A landscape with many valleys, sampled at points; each row gives a point and its height.
A ball rolls from a point to the lowest of its 2 nearest points, and stops where none of them is lower. Distance is the straight distance between rows; heights are no part of it.
Vasu: [ 90 119 134 162 107 161 166  83 149 144 110 140 162 134 176 133  83 129
 115 134 138  89 120 154 114  70  94  65 152 137 114 131 129 148 120 179
  96 125  97 118  81 131  99  95 167 147 115 203 163 121 138 169 142]  h=16.7
Muvu: [ 91 129 154 148  98 153 128  81 165  99  99 198 163 172 151  82 150 108
  73 133 138 137 167 154 149  73 121 106 134 111  86 137 139 125 124 180
  74 126 114 154 152 114 167 111 109  93 101 188 143 137 157 141  85]  h=4.9
Kavo: [133 105 125 190  74  69 146 133 143 134 157 211 113 113  45 140 187  77
 122 149 111 141 174 116 135 132 130  76 100 153 164  76 129 162 148 152
 148 154 163 127 129  97  85  86 139 133 127 144 133 103 131 119 130]  h=34.0
Zupuz: [164  79 137 128 131 128 181 155  98 160 178 117 119  79  96 126 167 125
 169 217  51 119  97 102 161 108 115 104  68  80 154 117 118 102 181 119
 158 134 145 123 101 123 110 155 114 111 112 125 111  91 108 142 140]  h=67.5
dar: [157 130 123 151  73  90 119  79 170 110 151 178 119 112  91 115 133  65
 108 163 125 156 154 112 138 101 149  99 149 129 118 114 166 119 156 144
  80 120 114 148 140 110  88  92 175 125 145 135 136 126 143 139 114]  h=21.5
mimel: [ 69 167 134 135 171 133  67 182  73 156  75  95 133 185 144  98 123 153
 175 111 149 145  72 159 140 183 143 161 184 143  90 165 152 106  84 116
 154 115  89 124 135 185 204 149 103  88  88 122 109 158 144 151  93]  h=60.1
tase: [148 117 111 101 144 131 131 148 111 161  78  92 100 101 130 158 138 142
 202 155  72 148 149 137 111 155 129 116 162  93 104 139 135  98 143 117
 157 116 154 127 153 162 127 151 157 106  97 115  88 126  95  83 122]  h=55.5
zude: [ 89 124 144 131 150 159  98  63 101 124 118  88 101 148 177 146 102  89
 110 112 110 198 132 147 111 129 135 145 212 131  97 117 104 123 119 165
 140 102 114 173 125 137 105 135  99  87 117 174 104 100 124 163  40]  h=25.3
Mas: [117 143 102 142 156 162  39 198  81 116  97 103 138 165 157 114 136 163
 150 145 131 174 105 158 129 161 126 195 184 143  72 165 150  77 122 147
 145 133 112 127 130 161 221 166 126  97 106 147 132 172 134 144 108]  h=62.3
togel: [130 166 141 116 123 155  84 110 156  52 169 133 127 110 164 130 114 116
  76 138 128 181 193 133 136 124 108 161 147 120  90 122 147 107 181 134
  82 131 100 129 180 123 122 139  87 102 129 140 161 110 181 167  99]  h=19.6
tur: [153 183 117 125 144 145  81 154  91  89 123  94  77 107 174 140 179 157
 169 144 135 213 195 174 135 169 155 200 209 139  96 140 167 108 116 115
 115 118 129 190 148 145 112 121 113 142 153 123 129 147 133  95 115]  h=42.0
fezik: [ 95  77 117 113  81 136 152 125 178 134 122 141 156 106  93 124  99 149
 137 131 155  64 111 130 143 117  75 127 100 117 108 140 176 104 123 163
 100 185 128 154  97  93 125 114 171 134 168 121 158 180 145 137 170]  h=48.4
sugen: [154 161 106 158 124 126 119 130 112 112 147 113 119 139 105 162 168 170
 146 126 138 135 136 124 128 140 172 167 145 141 119 127 109 133 118  85
 147 135 177 121 145 123 126 152 127 128 130 119 133 147  98  90 146]  h=34.8
zolim: [105 131 155 103 147 137 122 125 111 150 105 115 136 197 171  97  78 125
 144  70 132 127 103 124  97 120 109 141 186 137 124 145 111 129  89 106
 140 157 111  89 141 178 140 162 112 125  99 138 140 157 121 153 171]  h=39.3
talo: [134 161 134 183 150 156 119 125 132  88 117 138 125 129 157 117 183 125
 145 167 126 173 161 205 124 115 162 181 163 118 110 129 186 147  85 161
  96 113 118 168 103  93 150 122 142 112 151 179 135 165 109  99 113]  h=15.9
getef: [132  96 118 116  95  56 147 146 127 215 107 129 114 121  69 149 140 142
 126 108 124 158 164 108 142 177 154 121 116 207 105 133 130 130 152 147
 154 108 174 172 121 164  77 108 110 149 128  63  90  89 175  63 106]  h=71.8
tav: [132 101 141  90 155 131 142 172 139 100 160 121 128 118 125  97  89 140
  88 119 130 115  70  97 122  71 100  91  92  92 178 116 120 119 154 140
  97 131  37 134 101 104 150 108 140 146 127 120  99 106 130 200 177]  h=55.6
Mol: [122  93 100 101 185 143 199 115 144 170 102  81 137 136 118 143 109 112
 138 111 130 115  73 138 122 115 115 116 116 128 152 124 119 168 138 116
 155  86 143  93  89 132  96 142 164 135 124 154 140 126 117 113 158]  h=18.6
sagu: [154 158  93 124 118 147 151 117 146 114 124  97 144  98  92 184 102 126
 133 162 114 132 114 115 162 178 146 141  72 117 129 139 139 128 150  73
 111 116 118 137 135  96 102 141 145 124 167  74 120 105 154 102 121]  h=9.5
rotu: [ 94 162 137 102  87 109 134  54 123 112  85 111 141 166 136 157 123 133
  97  87 115 172 153 135 125 170 181 142 125 199  81 148 109 105 108 193
 154  87 151 142 148 124 136  98  78 160 110 113  99  67 168 114  68]  h=10.8
Dup: [ 91  69 129 114  82 146 146 135 183 163 110 141 149 121  75  97 159 116
 130 159 123 115 127 142 152 137  78 128 122 113 106 168 192 124 126 162
 112 193 145 162 111  91 154 136 140 111 142 130 140 158 176  96 116]  h=50.2
zok: [149 183 151 155 184 168 128 121 111  96 147  94 131 124 147 150 121 140
 108 125 137 156 124 149 125 143 166 165 116 137 133 117 134 158 113  65
 104  98 115 143  89 137  91 158 104 103 156 139 175 108 130 128 125]  h=6.7
mesil: [111 138 115 180  98 143 116  54 147 119 105 197 158 142 178 148 103 110
 119 136 131 136 168 191 110  80 140  98 182 140  84 137 113 156 109 166
 114 141 134 164 101 132  99  97 164 138 137 202 147 134 124 144 131]  h=20.8
Rane: [113 145 163 151 186 139 137 100 104 147  99 128 134 193 176 115  94  91
 109  71 142 150 149 130  77 107 136 132 173 118 131 111 118 169  65 113
 126 109 108  84 124 161  78 142  96  98 113 149 152 116 139 149 123]  h=36.2
dus: [ 81 126 139 135 113 132 120  62 137 114  89 132 170 186 103  97 123 100
  87 118 121 136 114 119 141 148 161 131 128 168 101 139  87 122 126 172
 113 131 153 130 138 124 140 117  95 125 107 147 105 107 157 143  73]  h=16.0
tifu: [144 119 146 146  81  47 143 127 153 121 191 218 115 125 133 109 136 108
  96  91 183  76 165 150 147 112 136  92  97 123 159  53 122 156  87 110
 103 127 178 156 156 118  88  87 179 145 152 111 171 132 106 100 160]  h=40.0
tolim: [ 95  76 112 134  93 134 158 151 148 171  75 146 144 136  87 128 176 138
 119 137 130 118 130 177 127 164  92 146 146 136 143 197 169 132 116 130
 171 180 183 130  89 105 151 145 144 123 133 117 112 165 143  78 132]  h=51.9
Zat: [ 79  68  99 117 140 120 167  86  91 178  90 137 197 164  96  87  94 150
 113 111 161  90  31  97 151 127  87 100 145 128 170 142 101 170  97 170
 122 146 140 122 110 135 151 117 105 163 147 109  93 153 146 169 168]  h=7.4
taz: [139 202 138  92 179 148 114 174 135 103  98  65 105 178 188 127 137 138
 153  54 149 162 154 127 122 170 157 146 152 144 105 141 146 134  93  95
  87  80  80 125 149 148 124 128  92 128 140  84 146 116 145  89 116]  h=28.0
Sike: [ 71 101 107  89 111 154 143 154 141 137 110 141 152 143 106  84  84 185
 101  75 193  71  72  94 131 155  78 121  90  93 156 158 149 102 102 156
 118 152 104 142 158 108 184 132 121 153 153  94 114 174 135 140 162]  h=42.8
gav: [160 141 168 112 128  77 120 151 117 115 184 151  96 115  98 112 147 140
 105 106 134 119 156  79 121  63 151 107 111 121 155  68 118 141 122  97
  96  94 124 126 161 113 147 136 105  93 129 122 132 137  99 128 131]  h=48.2
Paru: [ 76  92 113  55 127 184 123 191 160 136 105 111 158 159 148  89  63 152
 127  59 159  99  94 116 140 159 100 106  95 101 101 165 157  79 130 142
 118 145  67 151 158 165 182 142 110 135 124  73 113 133 175 163 169]  h=38.7
Zak: [115  94 154  69 126  91 105 174 141 162 167  73 108  77  86 121 134 133
  90 112 126 117 149 111 137 154 118 160  46 144 157  95 139 141 128 124
 123 139 127 123 154  82 150 134 102 102 139  74 150 117 152  98 112]  h=34.5
mati: [131 106  80 120 130 130 174 130 168 160 113  99 153  97  97 164 111 145
 143 167  94 102  98 134 125 172 108 155  87 109 149 169 126 123 163  95
 161 118 132  86 110 116 134 151 165 121 154  72 106 134 124  93 146]  h=1.7
Zizab: [119 142 164 135 129 104 171  95 144 123 141 137 121 115 124 133 123 113
 112 126  82  82 110 111 121 116 128 106  71 142 157 120  90 117 142 128
 168 121 158  92 112 112  66 119 129 167 112 193 141 102 102 111 110]  h=39.4
sok: [ 87 125 121 115 131 163  79 113 133 138 130  70 119 178 170 100 102 108
 121 120 108 200 109 143 131 135 140 156 203 141  74 170 104 108 166 168
 127 120 103 140 163 159 154 145  77 100  95 152 115 106 154 174  85]  h=19.7
Bibom: [164 155 151 125  87  47 101  63 135 117 160 189 131  87 113 114 142  66
  95 186 171 177 177  99 160  98 128 137 112 150 125  75 186 126 165 139
  65 107  99 151 168 101 101  67 127 101 158  79 163 119 176 152  64]  h=26.1
Miz: [103  76 129  68 149 128 135 145 121 172  97  90 115 166 126  89 113 145
 136  65 170 119 107 147 114  95 102 114 190 129 119 148 147 145 116 131
 125 138 122 145 111 162 139 138 146 127 105 141 132 153 130 134 176]  h=42.6
zun: [147 176 122 212 156 141 157  95 103 109 167 146 144 138 125 162 140 135
 122 123 163 125  99 121 134 135 169 124 134 130 127 110 115 177 108  66
 121 100 159 134  54 158  87 141 111 116 161 134 179 111 100 132 134]  h=11.8
roz: [123 154 141 103 135  95 120 101  92 152  82  93 104 168 114 151 108 141
 123  93 108 163 143  98 132 154 188 111 166 177  79 134 105 110 108 154
 137  75 147 152 149 147 104 116  80 135 102 111  75  83 141 103  56]  h=1.9
vub: [117 103  81  81 144 144 163 141 149 185  71  91 135 100 135 134 123 175
 146 138 127  72  97 145 100 173  71 130 119 129 183 190 115  91 158 111
 193 136 137  56  88 151 185 169 140 146 137  88 110 144 104 103 156]  h=10.5
fuge: [127 171 147 160 127 128 157  90 131  77 152 119 104 110 175 146 121 124
 131 154  59 117 109 134 109 112 134 123  90 111 122 147 143  90 145 125
 161  98 104  99 108 114  60 113 169 156 113 202 150  99 102 140 111]  h=41.5
Peg: [129 135  83 162 169 187  91  98  76 104  84 108 145 128 156 170 108 147
 171 153 143 151 132 170  87 141 136 155 194 144  70 143 128 125  79 141
 195 137 176 120  95 144 167 129 152 138  98 152 115 151 108 144 114]  h=61.0
bigo: [157 132  88 130 158 148 111 134  67 108  68 101 104 102 197 174 164 137
 220 153  95 163 154 183  92 162 139 156 187 111  92 132 126 109  94 147
 168 114 159 142 143 146 154 120 179 146  97 139 102 147  86  90 137]  h=58.5
loka: [125 119 145  89 141 111 130 172 142 134 170  86 105  92 110 141 128 128
 131 106 101  95 147 103 117 149 116 118  62 118 179  98 114 148 132  93
 150 131 158  69 159 119 119 146 106 117 126 106 149 102 118  86 135]  h=37.3
poko: [129 117 128  80 138 164  95 145 171 106 136  70 107 157 150  98 104 102
 112 115  85 165 138 141 124 140 132 166 129 140 114 148 112  77 169 155
 125 125  81 110 175 133 140 168 116 115 112 162 131 119 142 150 116]  h=24.6
siged: [ 97 100 109  71 112 134 141 153 167 131 110  92 119 135 113 118 104 176
 152 104 162  70 102 165 102 101  67 109 147 130 128 136 160 115 115 156
 113 158 106 132  94 120 174 131 161 143 135 148 154 176 116 141 188]  h=45.7
rivam: [140 154 127 135 127 116  85 144 112  71 205 162 143  48 126 134 144  95
  75 187 123 161 189  92 141 106 107 156 108 104 122 100 168 121 196 114
  98 140 135 100 172 113 120 116 117 120 137 133 149 145 183 155 117]  h=23.1
Zil: [140 135 127 112 172 117 126 151  86 170  80 115  56 131 146 177 138 106
 210 115  83 196 162 142 103 149 130 110 198 132  94 123 121 139 115 121
 148 106 158 170 148 186  75 143 141 113 107 132  85 124  85  86  89]  h=52.2
Gup: [155 132 133 148  88 122  91 160 129 103 151 146 147  92 101 117 133 116
 117 178  96 112 128 124 154 115 115 177  90 115 149 129 178  99 121 111
 119 138 144 128 164  87 166 147 164 109 148 130 132 187 110 115 117]  h=28.1
bis: [ 85  65 125 118 157 107 157 102 107 144 106 145 193 155  83  84 125 140
  70  72 173 123  80  76 160 140 115 108 113 124 155 121  91 156 135 145
  76 124 131 145 116 122 108 118 116 129 152  97 121 154 168 137 142]  h=16.2
Vubar: [ 87 115  99  94 114 123 175 148 144 170  79 144 118 138 119 124 115 148
 128  91 157  53 107 146 118 164  93 121 124 132 183 161 109 134 124 106
 195 141 198  88 131 148 149 154 120 169 107 122  93 146 114  91 152]  h=17.8
Lofa: [107 150 164 158 108 124 127  67 130 102  88 171 150 149 137 115 141 110
  64 119 132 144 181 129 118  95 161 119 137 144 133 103  94 144 118 153
  90 113 117 122 147 119 110 102  97 121 100 166 134 104 144 138  86]  h=10.6
suduv: [133  68 127 149  61 123 130  86 179 143 115 169 169 131 109 113 146 106
 129 144 116 102 104  82 160 135 116 156 107 169 142 164  98 118 145 169
 128 189 179 118 153  93  92 102 123 171 150  96 100 138 146 131 136]  h=10.9
nudi: [161 148  93 129 155 159 123 136 135 119 101  61 153 179 165 112  88 192
 144 108 176 134 101 164 142 121 156 154 170 125  88 159 146 138  88 126
  70  87  40 165 113 123 174 136 137 122 154  99 142 154 139 131 164]  h=22.5
Kop: [128 146 138 174 103  80 178 112 129 113 184 159 100 127  91 172 169 118
 127 122 111 120 160 112 119 130 163  68  79 147 145  84 106 172 124 134
 169 110 172  96  99 105  62 102 115 137 119 156 164  78  99 105 110]  h=36.9
kun: [ 73 101  98 112 120 135 125 159 152 157 145 141 128  93 107 115  86 180
 101  97 164  41  77  97 130 172  61 132  74  82 216 158  87 112 137 125
 141 177 133 106 132 122 172 136 121 167 175  67  94 158 106 143 163]  h=46.4
mufe: [152 210 152 155 124 100  94 100 103  65 200 170 126  62 168 132 136  82
 107 203 139 186 188 139 138  77 145 155 129  85 143  93 212 102 153 112
  99  92 110 132 151 133 131 102 131 129 159 120 163 140 175 156 100]  h=26.4
felig: [ 73  76 124 143 108 164 125  91 110 156  95 131 196 133  97  91  77 172
 121 141 151  62  58 123 136 137  53 117 140 147 135 140 127 137 118 193
 120 193 125 113  73 132 186 138  79 136 143 141 134 157 145 195 149]  h=15.4
vata: [150 164 148 142 107 120  90  83 116  69 154 129 124 121 126 148 137 130
  86 133 112 156 194 121 127 123 158 147 133 142 104 101 120 104 134 142
 111 120 142 133 155 109 112 128  92 116 123 150 129 108 136 133  87]  h=15.6
ruzef: [159  89 101  74 207 154 115 160 111 156  87  70 108 132 113 129 101 135
 183 147  71 118  64 135 106 154  95 105 103 111 168 149  88  98 174 120
 161 134  73  94  86 135 167 169 123 104 101 106  92 111 111 136 142]  h=62.7
vor: [106  96  89 147 117 151 142 127 121 159  38 137 121 133 112 152 155 132
 165 164 146 128 126 211 107 150 104 142 171 150 109 169 164 148  91 157
 186 161 171 140  59  91 167 135 173 134 112 164 125 146 107  84 112]  h=53.7
guka: [136  77 104 101 173 149 143 152 129 150 138  90 107 122  90  99 126 152
 149 129  96  62  36  98 116 133  96  97  87  82 210 132  75 112 147 121
 150 145  99  94  67 119 159 146  97 153 137 114  88 122 100 159 159]  h=64.7
Vidiv: [104  65 123 151 147 146 153 103 128 174 101 147 153 108 113 129 166  64
 127 135 132 136 145 128 143 162 119  93 127 160 150 100  93 172 166 171
 136 144 186 128 110 172  69 102 130 139 120 154 126  88 142 120 135]  h=27.3
Dilel: [104 132 131 124 115 125 161 151 147 144 105 156 136 123 116 126 125 118
 127  62 165  75 152 134 131 173 126  93 106 116 155 127 141 158 105 103
 131 129 176 108 149 152 116 128 167 145 127 118 124 145 123  87 167]  h=23.7
vabug: [168 171 110 161  67  95 105 128 142 104 158 166 106 133 113 136 163 133
 146 134 161 143 171 143 134 125 167 166 165 161  88 154 156 124 115  98
 129 134 144 150 158 119 113 100 161 152 127 109 127 157 117  99 164]  h=31.3
vedu: [139 113 131  71 167 135 148 172 132 138  90  92  87 125 139 136 139 115
 175  97  66 105 145  99  83 183  89 129  89 102 164 146 106 108 142  91
 169 143 146  42 141 145 135 172 111 120 114  92 116 130 104  77 128]  h=33.2
fozim: [ 81 106 128 104 149 161 137 126 105 170  44 142 122 168 134 123 132 100
 141 103 162 152 140 209 112 126 123 122 161 131  97 178 149 168  75 133
 185 150 180 178 116 133 149 143 132 130  89 174 111 112 134 114 104]  h=55.7
buzin: [157 206 129 149 131 151 121 119 120  95 193 135 125 127 165 165  86 151
 152 126  94  82 123  80 126 110 169  96  77 100 127 108  67 105 126  73
 150 101 114  94 140 130 100 161 100 140 140 137 156 129  80 125 124]  h=29.1
Sef: [202 176 100 125 132 134  81 171  92  88 158  83 105 102 142 157 167 162
 164 167 116 171 170 130 139 167 169 184 136 123 103 116 139 104 130  81
 131 130 156 142 155 123 125 144 123 134 147 101 152 139 109  89 130]  h=38.2
ber: [127 170 146 160 107 144 116 110 181  84 134 175 136 138 151 100 139 111
 114 136 143 120 168 186 143 106 143 146 151 117  70 146 180 119  99 159
  77 133 118 160 149  99 179 118 137 113 140 162 137 161 143 123 116]  h=10.2
Dezas: [111 164 139 108 143 175 113 175 149 100  87 111 116 132 156 140 123 119
 160  84 112  95 146 134  96 175 124 127 119 107 132 149 144 118 102  96
 131 138 141  63 142 145 136 153 151 127 121 112 131 139 108  91 142]  h=28.9
Ger: [111 146 177 190 179 154 158  89  77 130 114 154 158 128 161 126 122 106
 109 128 136 135 128 116  85 100 127  90 154 114 135 100 133 160 111 124
 153 120 130 102  93 168  82 132 131 110  83 172 142  96 102 188 121]  h=33.3
gazos: [152 113 103 108  72 138 102 165 140 119 112 137 133 121 102 103 124 144
 127 177 119 104  94 134 138 111  72 165 116 140 158 149 161  83 132 149
 152 165 127 121 151  91 214 159 150 130 130 170 135 188 105 119 139]  h=22.9
dep: [ 98  63 132 188  94 144 128  74 169 147 111 178 174 129 122 108 178  94
 118 155 148 116  99  95 163 105  77 119 144 162 149 144  81 157 162 205
  88 196 153 122 117 113  97  81 120 176 147 133 124 148 144 139 164]  h=5.0
likod: [136  71 117  92 128 121 136 151 166 159 159 131 143  95  92 120 128 137
 105 115 130  73  87  71 143 171 104 154  30 111 201 147  64 114 146 129
 148 145 137  96 144 104 157 135  85 159 188  34  73 112 125 133 137]  h=49.4
Raf: [164 132 115  87 158 136 120 164 132 100 142  93 111 150  99 131  95 149
 118 107 128 124  87  95 125 114 133 109 118 100 139 105 109 119 132  85
  94 118  49 144 131 114 145 134 154 110 117  96 111 138 110 152 155]  h=58.1
beduf: [164 187 131 140 122  79  84 110  90 101 139 171  64 112 162 149 178 121
 135 128 149 208 243 195 124 125 172 165 209 150  87 125 155 147 121 151
 107 110 142 204 147 141 110 102  98 139 151 130 115 118 148  96 112]  h=45.2
nefom: [122  96 146 171 113 115 133  83 127 121 139 174 136  92 101 126 194  75
 102 164 127 159 176 100 139 124 134  86 118 154 143  78  85 158 191 188
 115 159 150 127 133 148  76  67 119 146 112 148 133 102 136 140 128]  h=30.8
tugu: [ 68 137 131 147 140 184 103 109 130 139 142 139 190 140 145 107  73 144
 110 123 128  72  78 128 134 127 100 130 119 133 134 147  90 122 138 161
 133 168 102  93 131 149 149 168  94 140 132 172 153 150 140 178 144]  h=20.5
nam: [147  93 107 119 126  63 159 129 111 201 103 133  91 135  49 156 142 118
 146 134  89 160 141 136 145 144 158 105 134 171 116 113 110 140 135 157
 158 103 175 173 130 128  80 123 126 114 116 132  87  93 117  63  84]  h=70.3
siruf: [167 115 114  81 169 155 119 166 122 108  91  70 106 141 137 142  78 131
 181 138  71 125  98 137  90  96  87  89 134 108 130 113 108 110 157 124
 113 128  46  99 117 125 168 144 159 103  94 125 134 122 109 158 172]  h=60.6
Dodip: [110 197 140 178 143 149 135 113 103 138 161 136 160 139 157 147  65 163
 124 119 114  63  79  97 120 107 137  98 106 124 157 114  81 127 119 109
 146 128 113  84 115 154 115 148 132 145 122 169 141 146  99 164 141]  h=25.1
fafo: [133 150 133  92 147 154 111 192 136 136  99  76 120 172 187 109 157 173
 165  73 181 135 119 131 135 147 162 147 141 133  92 148 167 105  96  84
  98  88  64 164 143 166 156 124 141 137 125  82 146 153 141  94 165]  h=29.5
Doruz: [183 153 148 162 105  53 129 143 138 105 220 193  83 108 120 142 187 127
 136 158 141 124 184 126 128  50 173 125 122 122 154  65 124 165 107 101
 123  90 153 122 137  99 142 107 111 121 140 134 152 130  86 102 130]  h=45.5
disu: [122 100 134  84 114 136  86 186 155 129 157 104 136 127 107  88 122 128
  88 100 140 124 117 109 143 162 116 178  79 150 119 141 125  95 154 134
 122 153  90 131 180 107 162 155 103 109 141  99 124 131 160 136 126]  h=29.7
gonon: [120 128 108 150  54 123  96 119 144 103 104 190 129 150 129 128 124 138
 141 130 146 129 153 156 134  90 135 136 190 160  64 187 155 111 119 136
 141 164 155 155 124 129 152  98 186 166  94 137  92 142 143 129 161]  h=27.8
zaki: [106  77 126 124 147 152 192 110 165 160 117 105 164 105 125 129 119  96
 115 121 128  94  81 120 152 129  98  85 103 119 162 128 115 163 164 155
 115 136 139 118  83 156  70 117 154 161 138 146 135 100 149 145 178]  h=23.2
fip: [188 195 134 125  91  83  93  93 142  92 199 168 112  81 134 128 118  88
 112 182 164 156 178 134 145  90 138 163 117 115 129  84 189 115 144  78
  71  89  80 133 166  83 136  96 120 104 186  78 169 118 157 174  90]  h=29.3
bav: [146  99 141 122 133  91 161 121 113 164 152 102 108  97  80 143 155 114
 140 180  71 151 144 126 150 129 151 136 105 126 141  84 126 120 159 140
 154 118 180 136 138 116  81 135 114 116 116 133 107  92 126 112 103]  h=68.8
kodi: [126 127 111 127  82 114  90 101 118  93 113 206 122 134 152 151 133  80
 127 132 129 169 207 191 114 114 157 115 176 136  76 154 111 139 134 145
 147 162 178 173 133 145 105 111 169 167 105 179 110 110 141 142 140]  h=24.4
Kor: [ 91 148 145 132 175 136 106 136  64 176  50 131 133 178 128  95 126 121
 159 119 179 131  91 173 102 158 143 137 199 142 102 162 151 146  68 112
 169 140 154 132 111 157 176 129 129 106  86 132  93 141 123 140 105]  h=57.6
tuzip: [173 185 165 150  95 106 149 129 136  80 193 123 108 107 173 136 125 127
 116 173  90 122 130 107 110  86 155 101  78  95 129 130 144  83 150  94
 115 103  73 121 117 121  88 111 141 142 113 152 142  75 109 169 111]  h=43.3
tuzi: [137 122 161 111 120 125 152 160 141 104 216 118 126  83 130 158 111 129
 113 133 102 102 109  79 139 121 131 104   6 102 164 101  90 135 166  73
 145 141  99 105 119 114  91 128 107 146 130 103 138  74 138 136 141]  h=40.6
Laton: [170 164 162 120  95  98 142 176 132  87 213 146 126  79 191 148  93 124
 118 156 110 107 103 126 130 100 118  89  35  83 144 111 127 114 151  58
 132 131  44 129 143 115  94 111 155 149 114 106 141  97 127 177 143]  h=43.6
zakib: [148 143 132 130 150 133 141 173 118 103 169 125 102 112 153 157 118 165
 189 133  91  73 100 101 114 100 122  84  82  88 161  91  98 122 118  77
 150 126 119  89 123 122 145 165 138 121 113 132 161 150  47 120 167]  h=25.0
ganug: [133 165 130 127 153 145 130 126 140 126  99 107 111 176 155 114 155 119
 128  83 157 155 160 175 114 149 187 156 164 140  92 146 157 155  83 141
  97  90 121 163 120 131 115 120 127 117 136 148 133 131 124  74 114]  h=22.1
Divez: [119  90 148 118 164 130 138 136 129 136 143 140 124 129 107  87 124 114
  89 104 141 131 118  79 125  71 111  71 165 109 154 101 109 152 165 157
  55 127  84 123 113 142 121 110 132 118 118 142 111 115 150 182 161]  h=53.2
Kidid: [150 162  97 147 117 178 126 137 163  96 128  97 152 134 133 154  97 164
 135 152 146 123 106 151 154 142 134 162 110 117  97 147 162 133 113 114
  85 120  62 156 151  91 157 136 151 126 161  89 147 137 134 124 162]  h=16.4
vok: [136 118 142 128  88  82 119 140 148 113 196 167 116  74 123 125 120 117
 130 108 161  57 141 114 154 131 112 136  56  92 150  77 131 138  90  81
 122 131 177 134 156 111 119 114 168 127 160  97 161 155  93 109 126]  h=36.1
Zodir: [133  81 101  59 132  72 171 153 153 155 147 109 135  93  91 123 116 138
  92  73 156  83 103  41 133 165 127 123  32 134 165 114  96 139 129 117
 139  83 173 102 135 106 144 116 109 151 177  36 106 110 144  92 131]  h=52.0
Ruteg: [105 145  88 132 139 146  80 116 103 108 128  85 105 159 109 131 158 139
 129 133 117 184 116 117 102 158 148 170 198 152  85 156 103 101 149 141
 176 148 143  89 140 131 147 128 106 135  94 142  94 134 135 161  86]  h=13.4
Rek: [154 102 128 144  54  93 122  88 166 128 168 179 140  97  88 122 144  74
 130 162 134 142 128  76 156 119 108 143 127 156 130 118 148 124 157 149
 100 189 142 123 168  76  91  82 158 135 159  82 122 138 154 143 128]  h=16.8
kefu: [108 143 122 127 188 177 156 125 120 136 111  67 159 143 127 154  99 125
 111 131 129 141  62 139 133 129 143 136  89 127 130 127 137 157 119  99
 144  89  93 120  79 128 122 154 127 107 144 141 147 110 138 147 113]  h=12.8
lapu: [ 87 121 116  87 137 166 136 185 139 148 109  91 158 199 141  77 120 179
 132  57 179 122  84 119 154 122 136 129 123 116  69 181 173  92  93 121
 135  94  65 170 142 163 184 131 112 131 115  95 135 147 181 121 143]  h=34.9
duzu: [181  89  91 120 113 102 119 153 113 141 110 115 110 104  85 131 166 151
 166 211  88 132 118 130 121 112  83 142 137 117 174 139 137  80 161 126
 178 154 159  97 130  89 188 154 168 120 101 144 117 171  87  97 132]  h=15.3
Kas: [169 200 142 118 141 119 116  76  86 116 117  83 117 152 132 152 102 149
 103 114  99 161 160 104 124 145 183 122 151 143 112  89 108 110 117 136
 113  70 115 148 140 133 112 147  64 106 128 121 127  74 122 124  66]  h=11.4
bur: [147 143 127 169 147 118 172 140 119 116 173 123 122 131 129 156 137 159
 142 115 146  82  97 122 127 116 150 101 120 107 152  91 115 177  94  74
 128  99 131 125  75 138 115 136 165 109 150 118 161 139  61 124 175]  h=17.7
vulef: [ 79  68 120 176  95 144 147  48 146 155 100 168 194 169 156 102 126 114
  87 140 161 133 106 119 141  64  97  78 162 152 127 140  81 173 141 179
  73 145  97 145 100 133  95  60 136 146 127 164 151 132 139 155 137]  h=11.5
Sukeg: [174 138 161 191  96  41 123  97 136 106 181 228 119 112 153 105 170 107
  93 144 180 128 208 167 141  86 154 125 109 127 149  61 129 180 109 119
  79 101 138 162 121 113  98  82 115 107 149 119 183 119 133 107 152]  h=43.0
lin: [159 166 158 129 141  87 111 158  88 156  96 141  60 135 171 141 141 122
 163  87 133 199 214 151 114 119 168 140 216 159  83 122 139 150  99 133
 105 100 124 194 161 188  83 115 105 126 118 112 100 116 124  82 120]  h=48.3
Tuka: [138  78 141 146 168 132 198 163  97 172 155  98 134 119  99 124 141 138
 142 157  95 109  33  94 141 120 115 105  67 105 173 134 102 132 154  97
 169 121 129 111  69 133 121 156 107 120 118 127 105  85 107 173 133]  h=66.2
Zeze: [151 113 171  91 141 117 132 137 120 148 126 135  99 143 118 101 128 103
 119 103 106 148 153 103 102  68 124 111 179 124 155  99 125 137 136 122
 110 121 117 107 167 152 114 142 127 107 102 160 102 127 119 145 143]  h=51.0
dodi: [135 103  96 131 157 147  82 167 100 158 105  95 120 112  94 128 152 153
 146 178 101 153 101 113 104 136 112 146 192 129 140 146 103 104 161 138
 168 160 140  83 116 129 185 164 126 115 101 148  80 155 116 142 106]  h=4.7
suk: [150 147 160 162  90  98  87 145 123  89 191 139 133  69 118 137 137 107
 113 144 120 106 166 115 161 140 154 155  60 126 120  85 155 154  98  91
 115 128 178 135 144  90 139 120 134 123 155 112 170 140 129  88  97]  h=32.4
Pipud: [139 139 161 154 169 170 132  83  81  88 137 110 108 110 162 159 123 106
 127 140  83 188 135 109 112 118 133 117 169 112 115 108 132 117 141 128
 152 124 136 144  89 155  69 137 126  91 119 178 121  85 116 172  66]  h=29.9

Call two points neighbours if one is among the 2 nearest of the other. Go from one point of each pair to the other, from neighbour to neighbour, staying as low as possible. Name the highest point that can't be avoided.
dep / dodi: loka
sok / Zat: Laton
roz / Lofa: vata
mati / Muvu: fafo
zok / Zat: buzin
dep / Lofa: fip

For each start below, name every point that the ball comes to, in order.
likod: kun > Sike > Paru > lapu > fafo > taz > ganug > talo > ber > Muvu
Kor: fozim > vor > tolim > Dup > fezik > siged > Miz > zolim > Rane > Ger > Pipud > zude > sok
ruzef: siruf > Raf > tav > Divez > Zeze > gav > Doruz > Sukeg > tifu > vok > suk > Gup > gazos > duzu > dodi
Zizab: Kop > Kavo > nefom > Vidiv > zaki > Mol > kefu > zok
tur: Sef > sugen > vabug > gonon > kodi > mesil > Vasu > vulef > dep
